The views of a scene show one set of named points, each view turned or mirrored, shifted and resized as a whole, with a little noise and some points left out.

Scene 1
View 1
<123>: .06,.14,.30,-.13,.03,-.26,-.02,.08,-.08,-.27,.02,.15,.10,-.04,.02,.00,-.10,.05,-.09,.08,.05,.09
<31>: -.22,.20,.26,.14,.04,-.37,.09,.29,-.10,-.31,-.02,.32,-.22,.13,-.20,.04,-.13,.03,-.33,.28,.15,.20
<34>: -.12,.14,.15,-.02,-.02,-.14,.05,.12,-.07,-.12,-.06,.20,.05,.03,-.06,.00,-.09,.01,-.07,.22,.01,.15
<184>: -.11,.10,.21,.01,-.04,-.17,.01,.21,.01,-.18,-.17,.22,-.12,.03,-.17,-.10,-.25,.07,-.07,.38,.03,.05
<103>: .04,.13,.13,-.11,-.06,-.07,.06,.04,-.03,-.05,.10,.09,.17,.00,.06,.08,-.02,.01,.05,.02,.00,.09
<111>: -.08,.24,.27,.11,.01,-.40,.15,.25,-.11,-.29,.24,.25,-.09,.15,-.06,.22,.02,.02,-.31,-.01,.22,.21
<81>: -.05,.13,.15,-.11,-.01,-.10,.04,.04,-.07,-.10,-.01,.14,.16,-.01,.02,.02,-.04,.01,-.01,.12,-.02,.13
<107>: -.08,.10,.10,-.04,-.08,-.03,.05,.10,-.01,-.04,-.08,.14,.04,.02,-.06,-.04,-.13,.02,.05,.24,-.03,.08
<222>: .08,.12,.14,-.08,-.11,-.09,.09,.08,.03,-.04,.19,.07,.10,.04,.06,.12,-.02,.03,.07,-.03,.04,.05
<135>: -.09,.14,.21,-.02,.01,-.21,.05,.14,-.08,-.19,-.02,.20,.02,.03,-.05,.02,-.09,.01,-.13,.18,.05,.15
<68>: -.06,.11,.11,.02,-.11,-.07,.10,.16,.03,-.03,.02,.14,-.03,.07,-.07,.04,-.11,.04,.02,.20,.02,.06
<29>: -.05,.12,-.03,-.02,-.16,.06,.19,.06,.01,.13,.22,.06,.16,.11,.07,.20,.09,-.03,.11,-.04,.00,.12
<77>: -.10,.11,.02,.08,-.17,-.01,.17,.20,.07,.06,.13,.12,-.08,.16,-.07,.15,-.03,.01,.03,.12,.05,.07
<90>: .08,.12,.18,.03,-.14,-.17,.11,.21,.08,-.09,.23,.09,-.08,.11,-.02,.15,-.08,.07,.00,.00,.11,.01
<234>: .12,.13,.23,-.05,-.09,-.22,.06,.15,.03,-.15,.20,.09,.00,.06,.02,.11,-.08,.07,-.01,-.02,.09,.02
View 2
<111>: .26,-.21,.03,.12,-.11,-.19,.40,.06,.00,-.11,.03,.11,.20,-.18,.03,.08,.01,.23,-.10,-.04,.11,.31
<103>: .07,-.15,-.02,.11,-.10,-.04,-.14,-.04,-.09,.05,.13,-.03,-.04,-.07,-.07,.01,-.08,.00,-.18,-.03,.05,.05
<234>: .06,-.22,.07,.12,-.12,-.04,.10,.02,-.07,.03,.05,-.08,-.04,-.15,-.11,-.01,-.04,.11,-.18,-.09,.01,.16
<34>: .15,.01,-.11,.17,-.03,-.04,-.01,.17,-.10,-.07,.06,.09,.05,-.04,-.02,.06,.06,.03,-.24,-.03,.05,.06
<31>: .25,.00,-.06,.22,-.03,-.11,.44,.34,-.05,-.20,-.06,.17,.19,-.12,.02,.09,.18,.21,-.22,-.10,.05,.26
<81>: .10,-.05,-.09,.11,-.05,-.05,-.10,.07,-.13,.02,.12,.05,-.02,-.06,-.02,.00,-.02,-.04,-.19,-.04,.07,.03
<77>: .13,-.13,.03,.23,-.13,.03,-.10,-.02,.07,-.10,.01,-.10,.13,.01,-.12,.20,-.01,.19,-.35,.05,.03,.09
<135>: .16,-.02,-.09,.15,-.04,-.07,.10,.18,-.12,-.06,.06,.10,.06,-.08,.00,.03,.06,.04,-.20,-.07,.06,.11
<123>: .09,-.09,-.05,.09,-.04,-.09,.12,.13,-.18,.05,.09,.07,-.08,-.17,-.02,-.10,.00,-.02,-.12,-.14,.04,.12
<90>: .08,-.24,.12,.17,-.14,-.01,.07,-.01,.00,-.02,.01,-.13,.02,-.12,-.14,.07,-.03,.18,-.26,-.06,-.02,.17
<68>: .09,-.09,.00,.21,-.09,.02,-.07,.07,-.02,-.04,.02,-.07,.04,-.02,-.12,.10,.02,.12,-.30,-.02,-.01,.07
<222>: .06,-.23,.05,.12,-.13,-.03,-.10,-.09,-.04,.05,.09,-.10,-.03,-.09,-.11,.02,-.09,.06,-.20,-.03,.03,.07
<184>: .09,.11,-.09,.26,.00,.04,.07,.38,-.12,-.12,-.04,.05,.00,-.02,-.10,.04,.17,.07,-.35,-.12,-.04,.06
<29>: .11,-.23,.01,.13,-.15,-.02,-.28,-.23,.04,.01,.13,-.10,.09,.00,-.08,.15,-.15,.08,-.23,.10,.09,.03
View 3
<68>: -.04,-.14,.13,-.04,.07,-.03,-.02,.13,.07,.07,-.04,-.16,.06,-.01,.09,-.04,-.09,-.02,.16,-.10,-.18,.05
<111>: -.07,-.14,.40,-.24,.18,.12,-.02,.24,-.07,.24,-.06,-.03,-.25,-.04,.15,.17,-.15,.13,.36,-.24,-.14,.20
<29>: -.17,-.06,.12,.10,.14,-.11,.12,-.04,.09,-.08,-.17,-.13,.02,.07,-.02,-.05,-.21,.11,.22,-.17,-.14,-.02
<184>: .13,-.16,.09,-.15,-.02,.01,-.17,.30,-.04,.21,.11,-.27,.06,-.04,.14,-.01,.01,-.11,.08,-.04,-.18,.18
<222>: -.09,-.14,.11,.03,.07,-.02,-.02,-.01,.01,-.01,-.12,-.02,-.01,.04,.10,.02,-.12,.05,.23,-.15,-.07,-.05
<107>: .03,-.11,.03,-.01,.01,-.07,-.08,.16,.00,.06,.01,-.26,.08,.02,.06,-.04,-.07,-.03,.10,-.06,-.14,.08
<31>: .07,-.13,.32,-.30,.12,.10,-.10,.42,-.08,.32,.08,-.24,-.15,-.08,.14,.11,-.07,.00,.23,-.16,-.21,.32
<81>: .02,-.09,.06,.01,.01,-.06,-.11,.09,-.10,.02,-.03,-.19,-.05,.05,.06,.04,-.12,.05,.17,-.11,-.05,.08
<123>: .06,-.15,.11,-.07,-.01,.04,-.21,.12,-.17,.10,-.02,-.07,-.12,.03,.16,.13,-.07,.04,.20,-.12,.02,.08
<90>: -.09,-.18,.22,-.08,.11,.06,.01,.08,.08,.12,-.12,.02,.01,-.03,.17,.02,-.08,-.01,.24,-.15,-.16,.00
<103>: -.04,-.11,.08,.04,.04,-.05,-.06,.02,-.04,-.02,-.09,-.10,-.03,.07,.08,.03,-.13,.07,.20,-.13,-.04,.00
<135>: .05,-.11,.15,-.11,.03,.00,-.12,.21,-.10,.13,.01,-.20,-.09,.01,.10,.07,-.09,.03,.19,-.12,-.10,.17
<34>: .02,-.10,.11,-.05,.04,-.03,-.09,.17,-.07,.08,-.01,-.23,-.05,.02,.07,.04,-.11,.04,.17,-.12,-.11,.13
<77>: -.11,-.11,.18,-.04,.14,-.04,.10,.13,.15,.07,-.09,-.17,.08,-.02,.05,-.07,-.13,.00,.18,-.13,-.26,.06
<234>: -.06,-.18,.18,-.08,.06,.06,-.07,.06,-.01,.10,-.10,.04,-.04,.00,.18,.06,-.07,.02,.23,-.15,-.07,-.01
View 4
<31>: -.02,.09,-.13,.39,-.44,-.20,.33,.35,-.09,.40,.15,-.15,-.12,-.09,.21,-.01,-.22,-.41,-.01,.01,-.10,-.07
<222>: -.16,-.04,.11,.12,-.18,-.06,-.11,.13,.22,.06,-.04,.04,.05,.09,.18,.14,.08,.10,.06,.11,-.02,.02
<107>: -.12,-.02,-.07,.29,-.02,-.07,-.04,.06,-.07,.16,.03,.03,.01,.07,.10,.09,.02,-.13,-.16,.06,.08,.06
<81>: -.08,-.02,-.01,.27,-.07,-.19,.02,.13,.11,.05,.03,.02,.04,.06,.07,.02,-.04,.00,-.04,.13,.09,.04
<29>: -.03,-.04,.16,.01,-.14,.01,-.31,.03,.21,.10,-.05,.14,-.12,.02,.06,.04,.06,.20,.02,.01,-.07,.04
<103>: -.12,-.05,.06,.18,-.11,-.13,-.07,.12,.18,.02,-.01,.04,.06,.08,.10,.08,.02,.09,.02,.13,.05,.03
<111>: -.01,.06,.06,.21,-.59,-.21,.23,.41,.19,.29,.08,-.12,-.11,-.08,.26,-.01,-.21,-.13,.21,.06,-.20,-.10
<68>: -.13,.00,.01,.19,-.16,.01,-.08,.11,.02,.21,.00,.02,-.02,.07,.17,.15,.05,-.11,-.08,.03,-.03,.03
<123>: -.17,-.03,-.03,.33,-.19,-.28,.21,.25,.16,.03,.04,-.06,.16,.09,.18,.07,-.06,-.07,.05,.20,.08,.00
<135>: -.05,.02,-.09,.35,-.17,-.22,.16,.20,.01,.17,.08,-.04,-.02,.00,.09,-.02,-.13,-.16,-.05,.09,.05,.00
<77>: -.08,.01,.06,.09,-.22,.09,-.19,.09,.01,.29,-.01,.06,-.15,.00,.16,.11,.05,-.06,-.06,-.04,-.14,.01
View 5
<184>: -.11,.09,.10,-.06,-.15,.24,-.20,-.21,.02,-.07,-.09,-.16,.09,-.26,.05,.04,-.08,-.20,.11,.22,.11,-.20
<31>: -.09,-.19,.02,-.05,-.06,.21,-.09,-.02,.15,.00,.07,-.28,.18,-.35,.11,.07,.11,-.34,.13,.30,.14,-.31
<77>: -.12,.10,-.05,-.05,.08,.30,.10,-.03,-.05,.00,.03,-.02,.04,.03,.23,.06,.01,-.10,-.01,.09,.01,-.04
<222>: -.10,.09,-.08,-.01,.02,.00,.03,-.07,.06,-.03,.09,.06,-.05,-.02,.18,.09,-.04,.00,-.03,-.09,.03,-.01
<107>: -.08,.17,.02,-.05,-.05,.23,-.09,-.12,-.03,-.08,-.10,-.07,-.04,-.12,.09,.06,-.09,-.05,.06,.03,.11,-.11
<234>: -.13,.00,-.06,-.01,.00,-.04,.02,-.12,.10,-.01,.15,.04,.03,-.07,.19,.09,-.01,-.09,-.04,.04,-.03,-.04
<90>: -.14,.02,-.05,-.01,.03,.04,.05,-.12,.07,.01,.14,.03,.07,-.03,.22,.08,.01,-.11,-.05,.09,-.06,-.03
<123>: -.08,-.04,-.01,.00,-.11,-.15,-.16,-.13,.19,-.06,.08,-.06,-.01,-.28,.07,.10,-.05,-.09,.05,.00,.12,-.16
<34>: -.07,.05,.00,-.04,-.05,.19,-.09,-.04,.05,-.07,-.04,-.13,-.01,-.18,.08,.07,-.02,-.10,.09,.04,.17,-.17
<103>: -.09,.09,-.07,-.01,.01,.03,-.02,-.04,.05,-.07,.03,.02,-.10,-.06,.12,.10,-.06,.02,.02,-.12,.11,-.05
<111>: -.11,-.28,-.10,-.01,.04,.00,.06,.08,.23,.05,.25,-.15,.14,-.24,.20,.11,.16,-.27,.04,.14,.08,-.20
<81>: -.06,.09,-.03,-.03,-.04,.08,-.08,-.03,.06,-.09,-.03,-.06,-.09,-.14,.08,.09,-.06,-.02,.07,-.09,.17,-.12
<68>: -.12,.11,-.01,-.04,.00,.19,-.01,-.11,-.01,-.04,.01,-.02,.02,-.05,.16,.06,-.04,-.08,.01,.07,.03,-.07

Which points are out of place in each view (at most two, in the order of its rows)? Write - if all are in place.
view 1 -> <68>
view 2 -> <31>
view 3 -> <34>
view 4 -> <135>
view 5 -> <234>, <123>

Scene 2
View 1
<14>: .14,-.11,.06,-.12,-.09,-.11,-.03,.08,.01,-.08,-.08,-.11,-.03,-.13,.05,.01,.15,-.16,-.18,.17,-.05,-.18
<60>: .05,-.08,.05,-.09,-.02,-.06,-.11,.04,-.03,.00,-.04,-.14,-.09,-.05,.14,.03,.06,-.23,-.13,.06,-.01,-.07
<193>: .17,-.07,.14,-.14,-.01,-.16,-.10,.02,-.05,-.15,-.11,-.07,-.06,-.19,.06,.09,.08,-.13,-.11,.07,-.09,-.11
<48>: .22,-.16,.01,-.13,-.12,-.10,-.10,.04,-.10,-.09,-.14,-.05,-.04,-.12,.08,-.01,.09,-.15,.01,.04,-.18,-.18
<121>: .11,-.09,.08,.08,-.12,-.09,.04,.09,.08,-.25,-.01,-.13,-.09,-.08,-.12,.09,.18,-.08,-.05,.14,-.14,-.07
<124>: .00,-.09,.02,.14,-.16,-.02,.10,.14,.18,-.18,.08,-.20,-.07,.01,-.13,.04,.24,-.13,-.17,.26,-.03,-.07
<216>: .07,-.03,.15,.03,-.04,-.12,.02,.08,.10,-.24,.03,-.15,-.10,-.12,-.08,.14,.17,-.09,-.17,.18,-.05,-.04
<58>: -.01,-.11,-.04,.08,-.09,.06,-.07,.07,-.03,.04,.03,-.19,-.12,.10,.13,.01,.06,-.25,.01,.00,-.06,.00
<96>: .03,-.15,-.07,.07,-.17,.04,-.01,.09,.02,-.02,.02,-.18,-.08,.08,.03,-.03,.13,-.21,-.01,.09,-.09,-.08
<19>: .18,-.15,.02,-.06,-.13,-.08,-.06,.05,-.05,-.13,-.10,-.08,-.04,-.10,.02,.02,.11,-.14,.00,.06,-.17,-.15
<52>: .02,-.07,.06,.00,.04,.00,-.17,.01,-.11,.01,.00,-.15,-.16,.01,.19,.09,-.03,-.23,.01,-.09,-.06,.06
<147>: .11,-.20,-.11,-.11,-.17,.02,-.11,.05,-.10,.12,-.11,-.12,-.03,.03,.19,-.12,.08,-.27,-.03,.05,-.09,-.18
View 2
<124>: .00,-.10,.40,-.48,-.04,-.09,.06,.00,-.15,.06,-.04,.09,-.29,-.19,.05,-.04,.05,.24,.09,.14,.12,-.04
<60>: -.03,.03,.13,-.03,-.02,-.01,-.11,.11,-.10,.09,-.20,-.04,.02,-.22,-.18,-.19,-.05,-.05,-.09,.01,-.05,-.05
<121>: -.19,-.02,.26,-.26,.08,-.17,-.10,.08,-.20,.03,-.01,-.02,-.28,-.25,.06,-.11,.21,.13,.12,.18,.07,-.09
<52>: -.11,-.18,.05,.11,-.01,.02,-.04,.19,.01,.16,-.21,-.08,.03,-.10,-.04,-.22,.00,-.17,-.02,.15,-.11,-.01
<48>: -.17,.22,-.02,-.03,.10,-.09,-.23,.29,-.24,.05,-.05,-.13,-.13,-.36,-.14,-.27,.14,-.02,-.04,-.02,-.01,-.21
<96>: .06,-.02,.09,-.28,-.07,.04,.07,.28,-.08,.15,-.02,-.01,-.21,-.20,.02,-.19,-.04,.05,.01,.04,.04,-.17
<147>: .09,.20,-.08,-.11,-.07,.10,-.06,.37,-.13,.13,-.08,-.06,-.06,-.31,-.22,-.29,-.13,-.03,-.15,-.16,-.02,-.24
<14>: -.09,.18,.22,-.18,.04,-.11,-.21,.05,-.23,.02,-.13,-.02,-.11,-.32,-.21,-.16,.06,.09,-.08,-.02,.03,-.11
<58>: .05,-.13,.04,-.10,-.10,.10,.10,.29,.01,.19,-.11,-.03,-.08,-.13,.00,-.23,-.10,-.08,-.02,.06,-.03,-.10
<193>: -.22,.12,.16,.02,.13,-.16,-.30,.04,-.22,.00,-.17,-.09,-.04,-.30,-.17,-.19,.15,-.03,-.03,.06,-.03,-.07
<216>: -.18,-.07,.39,-.21,.07,-.18,-.14,-.07,-.17,.00,-.13,.01,-.16,-.20,-.01,-.07,.17,.12,.07,.20,.05,.01
<19>: -.16,.15,.06,-.11,.08,-.10,-.18,.24,-.22,.06,-.04,-.09,-.18,-.32,-.07,-.24,.15,.02,.00,.01,.00,-.20
View 3
<96>: .23,.14,-.08,.05,.07,.15,.18,.02,.17,.08,-.09,-.14,.08,-.14,-.03,-.21,.17,-.20,.10,-.05,-.21,.08
<147>: -.04,.26,.06,.04,-.14,-.12,-.04,.04,.25,-.04,.02,-.20,.00,-.43,-.16,-.31,.31,-.22,.19,-.18,-.30,.25
<58>: .19,.10,-.07,.17,.23,.10,.11,.06,.29,-.11,-.08,-.29,.00,-.11,-.13,-.15,.21,-.19,-.03,-.10,-.27,.22
<60>: .07,.20,.06,.01,.08,-.07,-.01,.12,.13,-.20,.02,-.03,-.07,-.22,-.24,-.02,.14,.05,-.11,-.16,-.22,.23
<193>: .12,.10,.08,-.32,.05,-.27,.09,.11,-.12,-.17,.12,.07,-.11,-.27,-.18,.00,.12,.24,-.13,-.17,-.05,.15
<48>: .06,.09,.03,-.34,-.05,-.32,.13,.05,-.03,-.03,.13,-.11,-.07,-.37,-.08,-.22,.24,.02,.06,-.17,-.09,.12
<124>: .40,.17,-.05,-.01,.08,.36,.27,.08,-.05,.18,-.19,.25,.16,.04,.04,.04,-.07,-.04,.00,.06,-.08,-.13
<19>: .14,.06,.00,-.31,.02,-.19,.17,.05,-.03,.01,.08,-.08,-.04,-.29,-.05,-.19,.20,.03,.03,-.13,-.07,.08
<121>: .37,.01,-.05,-.27,.14,.05,.29,.08,-.14,.10,-.02,.09,.04,-.05,.04,-.01,.03,.07,-.06,.00,.00,-.08
View 4
<121>: .05,-.04,-.06,.04,.02,.04,.11,-.09,-.11,-.05,-.09,-.12,.23,.09,-.08,.02,-.03,.06,-.01,-.02,.14,.04
<60>: .00,.00,.01,.11,-.04,-.01,-.11,.08,.03,-.14,-.03,-.18,.05,-.01,.00,-.08,.01,.22,.12,-.08,-.03,.06
<147>: .05,-.05,.05,.20,.09,.04,-.18,.06,.05,-.15,-.14,-.15,-.02,.07,.14,-.04,-.11,.16,.16,-.02,-.25,.13
<48>: .10,.01,.03,.09,.15,.02,.00,.07,-.05,-.13,-.11,-.13,.20,.06,.03,-.02,-.07,.21,.02,.05,-.20,.00
<216>: .01,.01,-.03,.02,-.06,-.01,.07,-.06,-.08,-.08,-.01,-.18,.24,.00,-.13,-.01,.05,.08,-.01,-.07,.23,.04
<124>: .01,-.10,-.04,.09,-.06,.04,.02,-.19,-.06,-.04,-.09,-.16,.13,.07,-.07,.05,-.04,-.09,.05,-.09,.27,.18
<193>: .05,.09,.04,.05,.05,-.04,.00,.09,-.03,-.16,-.01,-.18,.25,-.03,-.06,-.04,.04,.24,-.01,.00,-.05,-.04
<96>: .05,-.12,-.06,.14,-.03,.08,-.04,-.06,-.02,-.06,-.16,-.11,.00,.13,.06,-.01,-.11,.08,.14,-.07,.00,.14
<52>: .02,-.04,-.10,.09,-.15,.05,-.06,.15,.02,-.11,-.05,-.11,-.05,.08,.01,-.14,.01,.38,.18,-.11,-.05,-.03
<14>: .03,.04,.07,.10,.09,-.04,-.06,.00,-.01,-.15,-.03,-.21,.20,-.04,-.02,-.01,.00,.08,.01,.00,-.04,.09

Which points are out of place in each view (at most two, in the order of its rows)? Write - if all are in place.
view 1 -> -
view 2 -> <52>
view 3 -> -
view 4 -> -

Scene 3
View 1
<117>: -.13,-.01,-.03,-.01,-.06,.15,.03,.16,-.18,.11,.08,-.11,.01,.04,.04,.13,.00,.27,.02,-.03,-.18,.22
<146>: -.09,.05,.05,-.02,-.02,.01,.17,.23,-.08,.08,.01,-.06,.11,.25,.03,.11,-.04,.06,-.05,.02,-.09,.21
<161>: -.23,.01,-.03,.04,.12,.05,.08,.12,-.03,-.01,.10,.05,.03,.03,.05,.18,-.04,.09,.02,.05,-.05,.14
<180>: -.28,-.01,-.01,.11,.08,.09,.12,.22,-.13,-.04,.08,.05,.08,-.01,.00,.15,-.03,.15,-.04,.09,-.05,.14
<87>: -.12,.02,.04,.02,-.08,.05,.17,.27,-.17,.09,-.01,-.10,.09,.18,.01,.10,-.04,.12,-.04,.06,-.11,.21
<36>: -.20,-.04,-.06,.06,.08,-.03,.03,.02,.07,.04,.13,-.14,-.18,-.07,.13,.29,-.08,-.01,.23,.20,-.03,.08
<102>: -.20,-.01,-.06,.03,.12,.03,.01,.03,.04,.04,.14,-.03,-.11,-.03,.11,.24,-.05,.08,.14,.07,-.05,.11
<8>: -.20,-.04,.04,.11,-.17,.09,.21,.40,-.33,.07,-.03,-.19,.10,.07,-.05,.08,-.01,.20,-.06,.16,-.13,.20
<27>: -.18,.02,-.03,.01,.12,.03,.05,.08,.02,.02,.11,.01,-.02,.05,.08,.20,-.05,.07,.07,.05,-.05,.14
<99>: -.02,.02,.07,-.01,-.12,-.11,.18,.21,-.02,.16,-.02,-.27,-.05,.26,.09,.18,-.07,-.08,.12,.20,-.08,.18
<4>: -.12,-.01,-.02,.01,-.06,.05,.07,.16,-.10,.11,.07,-.17,-.06,.06,.07,.18,-.04,.14,.10,.08,-.13,.18
<23>: -.16,.01,.08,.10,-.04,-.10,.26,.30,-.06,.05,-.02,-.16,.04,.19,.02,.17,-.08,-.11,.03,.28,-.01,.14
View 2
<8>: -.06,-.08,.11,-.31,.32,-.29,.08,-.04,-.14,.22,.05,.12,.16,.37,.07,-.12,.30,.21,.07,-.31,.17,-.09
<36>: .05,.16,-.17,.03,-.13,.07,.03,-.19,.05,.25,.04,-.06,.11,-.19,-.03,-.02,-.04,-.02,.01,-.03,.08,.19
<180>: .08,-.03,.09,-.11,.17,-.22,.07,-.09,-.22,.21,.12,.10,-.01,.12,.02,-.02,-.02,.14,.07,-.21,-.02,.12
<99>: -.10,.05,-.08,-.18,.17,.00,-.15,-.25,.23,.21,-.20,-.08,.17,.17,.12,.02,.36,-.04,-.15,.02,.14,.03
<27>: .08,.02,.01,-.07,.07,-.03,-.06,-.17,-.09,.19,.04,.00,-.05,.01,.08,.05,-.08,-.01,-.01,-.04,-.13,.17
<4>: -.09,.01,-.08,-.23,.09,.03,-.06,-.11,-.05,.19,.02,.03,.09,.11,.08,-.04,.08,.02,.05,-.10,.03,-.03
<102>: .05,.08,-.09,-.05,-.05,.07,-.03,-.17,-.07,.21,.08,.00,.00,-.10,.03,.02,-.13,-.02,.04,-.03,-.08,.16
<87>: -.04,-.08,.10,-.28,.30,-.15,-.07,-.11,-.09,.17,-.02,.06,.04,.32,.13,-.01,.21,.08,-.04,-.16,-.01,-.02
<161>: .10,.01,.03,-.07,.07,-.08,.00,-.14,-.17,.20,.10,.04,-.06,.02,.05,.03,-.12,.05,.03,-.10,-.12,.17
<23>: .06,.04,.07,-.07,.25,-.26,-.01,-.25,.14,.23,-.12,-.04,.15,.19,.05,.03,.34,.07,-.18,-.07,.16,.17
<117>: -.11,-.07,-.02,-.33,.15,.04,-.06,-.02,-.22,.16,.11,.11,.01,.20,.12,-.06,.00,.06,.14,-.18,-.08,-.12
View 3
<8>: -.14,.07,-.04,.06,-.13,.05,-.01,-.08,-.22,-.04,-.12,.06,.08,-.10,.18,.17,.30,-.09,-.08,-.01,-.20,.09
<180>: .09,.08,-.11,-.10,-.15,-.04,.07,-.02,-.04,.03,.00,-.03,.11,.02,-.06,.18,.22,-.06,-.26,.03,-.07,.23
<23>: -.07,.02,-.11,.02,-.21,-.04,.05,.02,.15,.05,.03,-.07,.24,-.33,.02,.11,.27,.00,-.10,-.10,-.12,-.01
<117>: -.02,.16,-.02,-.05,-.10,.01,.06,.02,-.20,-.15,-.08,.05,.01,.09,-.01,.09,.09,.03,-.13,-.11,.05,.17
<36>: -.01,.22,-.10,-.15,.02,-.09,.11,.10,.14,-.06,.10,-.10,.19,-.22,-.25,.06,.04,.28,-.20,-.04,.02,.21
<161>: .10,.13,-.11,-.15,-.13,-.07,.11,.05,.03,-.02,.05,-.05,.12,.01,-.15,.13,.12,.03,-.26,-.04,.04,.23
<27>: .10,.11,-.10,-.13,-.15,-.08,.12,.07,.08,-.03,.05,-.06,.13,-.03,-.15,.09,.10,.06,-.22,-.09,.08,.18
<146>: .03,.01,-.07,-.01,-.29,-.02,.07,.05,.02,-.04,-.04,.00,.10,-.05,.04,.06,.20,-.09,-.09,-.20,.05,.01
<99>: -.14,.09,-.05,.06,-.17,-.01,.06,.09,.13,-.08,.00,-.04,.20,-.35,.01,.00,.14,.12,.01,-.23,.01,-.09
View 4
<8>: .05,-.20,.07,.04,.07,.01,-.43,.29,-.40,.00,-.23,-.11,.20,.32,-.29,-.14,-.23,-.11,-.25,.29,.03,-.32
<99>: -.16,-.14,.19,.21,.31,.27,-.17,.08,-.15,.07,-.32,.08,-.09,.01,-.12,-.13,-.17,-.18,-.32,.41,.06,.02
<23>: -.14,-.27,.17,.06,.18,.19,-.34,.17,-.11,.08,-.21,.07,.05,.01,-.12,-.08,-.12,-.13,-.36,.60,.00,-.11
<102>: -.18,-.24,.17,-.06,.04,.13,-.11,-.19,-.10,-.12,.03,.00,.02,-.17,.01,.05,-.13,.04,-.13,.09,-.12,-.10
<117>: .14,-.16,.07,.04,-.04,.05,-.24,.01,-.37,-.13,-.08,-.11,.15,.16,-.21,-.04,-.20,-.04,-.12,.00,-.01,-.17
<146>: .20,-.19,.11,.14,.01,.23,-.30,.05,-.23,-.03,-.14,.02,.11,.06,-.18,-.08,-.11,-.13,-.27,.33,.06,.02
<4>: -.09,-.15,.13,.07,.13,.12,-.16,-.01,-.25,-.06,-.15,-.04,.02,.04,-.13,-.06,-.20,-.06,-.16,.09,-.03,-.12
<180>: .03,-.31,.09,-.13,-.12,.03,-.36,.03,-.21,-.11,.05,-.05,.23,.02,-.11,.01,-.11,.02,-.19,.26,-.09,-.23
<27>: -.02,-.25,.14,-.03,-.02,.14,-.19,-.13,-.13,-.10,.04,.00,.08,-.13,-.04,.03,-.10,.01,-.17,.19,-.08,-.05
<161>: -.02,-.27,.12,-.09,-.07,.09,-.23,-.11,-.14,-.13,.06,-.02,.13,-.10,-.05,.04,-.11,.03,-.14,.17,-.11,-.12
<36>: -.41,-.25,.20,-.08,.17,.11,-.08,-.15,-.05,-.06,-.03,.02,-.05,-.20,.04,.03,-.15,.04,-.15,.15,-.13,-.17
<87>: .15,-.18,.10,.12,.03,.14,-.34,.12,-.29,-.03,-.17,-.02,.15,.15,-.22,-.10,-.16,-.12,-.25,.30,.05,-.09

Which points are out of place in each view (at most two, in the order of its rows)? Write - if all are in place.
view 1 -> <161>
view 2 -> <180>
view 3 -> -
view 4 -> <117>
